Points on a hilly landscape, in no order, each with its height.
A ball rolls from a point to the lowest of its 3 nearest points, and stops where none of them is lower. Distance is the straight distance between rows; heights are no part of it.
zir height 53.9: [ 52 -15   8  12   8   8  -2  -8   3 -10]
rul height 78.6: [ 65  17  23   4 -18  42 -21 -22  41 -70]
Kezo height 18.6: [-30  10  -4  15   3   9   6   6  -9 -11]
gazum height 48.8: [ 37  42  -5  20   8  13  -6 -17  13 -47]
biman height 14.2: [  4 -37  26  16 -12  32   0   8 -15  -6]
rulik height 32.8: [ 31 -14 -16  -8  25 -29  -1  -7 -13  34]
kedas height 25.6: [ 26  27 -46 -59  10 -81   1 -27  24  57]
liguk height 64.9: [-46  24  25  26 -30  51  -7   4 -10 -61]
Lupiv height 35.6: [-60 -14   2  15  -9  13   9  23 -39   8]
dubi height 52.0: [-48 -33  58   9 -51  59  -8  19 -17 -43]
kigas height 30.7: [  1  29  -6  24  10  16   5  -5   1 -28]
gige height 23.9: [ 59 -54  46   6 -19  31  -8  -4   9 -13]
Bonup height 37.1: [-37  38  -8  22   0  17   3   5  -4 -36]
vut height 70.7: [ 51  12  -9   4  12  -4  -1 -20   1 -23]
Ret height 21.6: [-34  18 -29 -30  16 -53  11   4  21  56]
Safo height 61.5: [ 54  22   3   9  -4  18  -2 -16  10 -42]
dulut height 22.8: [-43  55 -35 -27  20 -56   5  -2  41  31]
zevon height 35.4: [-33 -17   1  13   3   6  10  12 -23  14]
kaze height 36.1: [-63 -35   7   6  -5   6  12  28 -39  34]
mez height 39.8: [-22  32 -28  -3  15 -21   6  -1   0  14]
fuzam height 34.9: [-40 -18  26  20 -24  38   6  18 -24 -23]
Susaz height 23.8: [-71  48 -26 -37   6 -64  10  -3  59  50]
todu height 71.4: [ 76  31 -19  -5   8  -6   2 -28   4 -30]
teda height 75.4: [ 10 -38  61   8 -31  56 -18  13  17 -39]
muv height 13.7: [ 43 -41   6   5  15  -5   1  -5 -18  22]
Redu height 66.9: [ -4  34  20  27 -18  46  -9 -14  17 -70]
Zeli height 32.1: [-29 -42  -2   1  12 -20   7  23 -27  52]
dagan height 59.6: [ 39  39 -24   3  17  -7   4 -19   4 -20]
sevu height 86.3: [ 52 -26  57 -12 -36  50 -37   4  52 -51]
nomi height 5.5: [  1  18  -5  17   5   9   2  -2  -2 -17]
nemul height 65.2: [-15 -11  40  19 -31  50 -12  10   5 -53]
ter height 34.1: [-55  -7 -12  -7   6 -17  10  21 -19  38]
tabut height 34.4: [  0   2 -11   8  16  -4   9   6 -13   6]
Mov height 39.7: [-60  28 -14  10   1  -2  10  15 -12  -2]
funub height 58.9: [-55  -3  61  12 -56  70 -23  15 -10 -64]
rata height 33.5: [ 57 -24 -23 -15  21 -36   7 -11 -16  35]
rizok height 31.4: [-51  -2  -1  18  -1  14   8  18 -23  -2]
pamo height 65.4: [ 47 -33  48   5 -26  41 -22  -5  26 -36]
Vetu height 75.8: [ 39 -16  29  12  -6  34  -4  -8  16 -29]
Zano height 53.5: [ 66  16 -46 -32  12 -48   5 -24  -5  21]
sus height 32.0: [ 33  31 -39 -22  26 -40   5 -13   5  20]
lesed height 31.5: [ 42 -13 -40 -43  25 -67   1 -16  -9  64]
vud height 44.0: [-58 -23  38  15 -39  50   5  22 -32 -32]
Rok height 34.3: [ -1 -18 -12   6  21 -17   8   8 -13  41]
Mavo height 36.5: [  6 -57 -18  -6  22 -30   5   5 -23  67]
ketu height 74.2: [ 38   6  30  14 -10  36  -9  -8  22 -53]
livo height 27.6: [-66 -38 -15 -13   5 -38   8  23 -16  75]
dugi height 43.7: [-40  63  -7  26  -3  26   1   2   5 -51]
beza height 17.8: [  7  11 -41 -28  21 -59   3 -12  12  56]
rer height 17.5: [-22 -15 -30 -28  24 -54   4   3   5  79]
zoka height 23.7: [ 52 -49  -4  -6  15 -22   3  -6 -27  40]
ligos height 21.5: [ -4  40 -37 -46  19 -64  -2 -15  43  46]

Two balls start at each pair of points below. Name the first point that both come to, or write none.
ketu and sevu | none
rul and rulik | none
Vetu and todu | none
Lupiv and Mov | Kezo
Bonup and dugi | nomi

Call two points neighbours if one is among the 3 nearest of the other. Go from one point of each pair to the other, from neighbour to neighbour, staying as low as possible. Name the highest point that can't be avoided.
rer and nomi | tabut
muv and Zeli | rulik
rer and gige | zir
biman and rer | fuzam
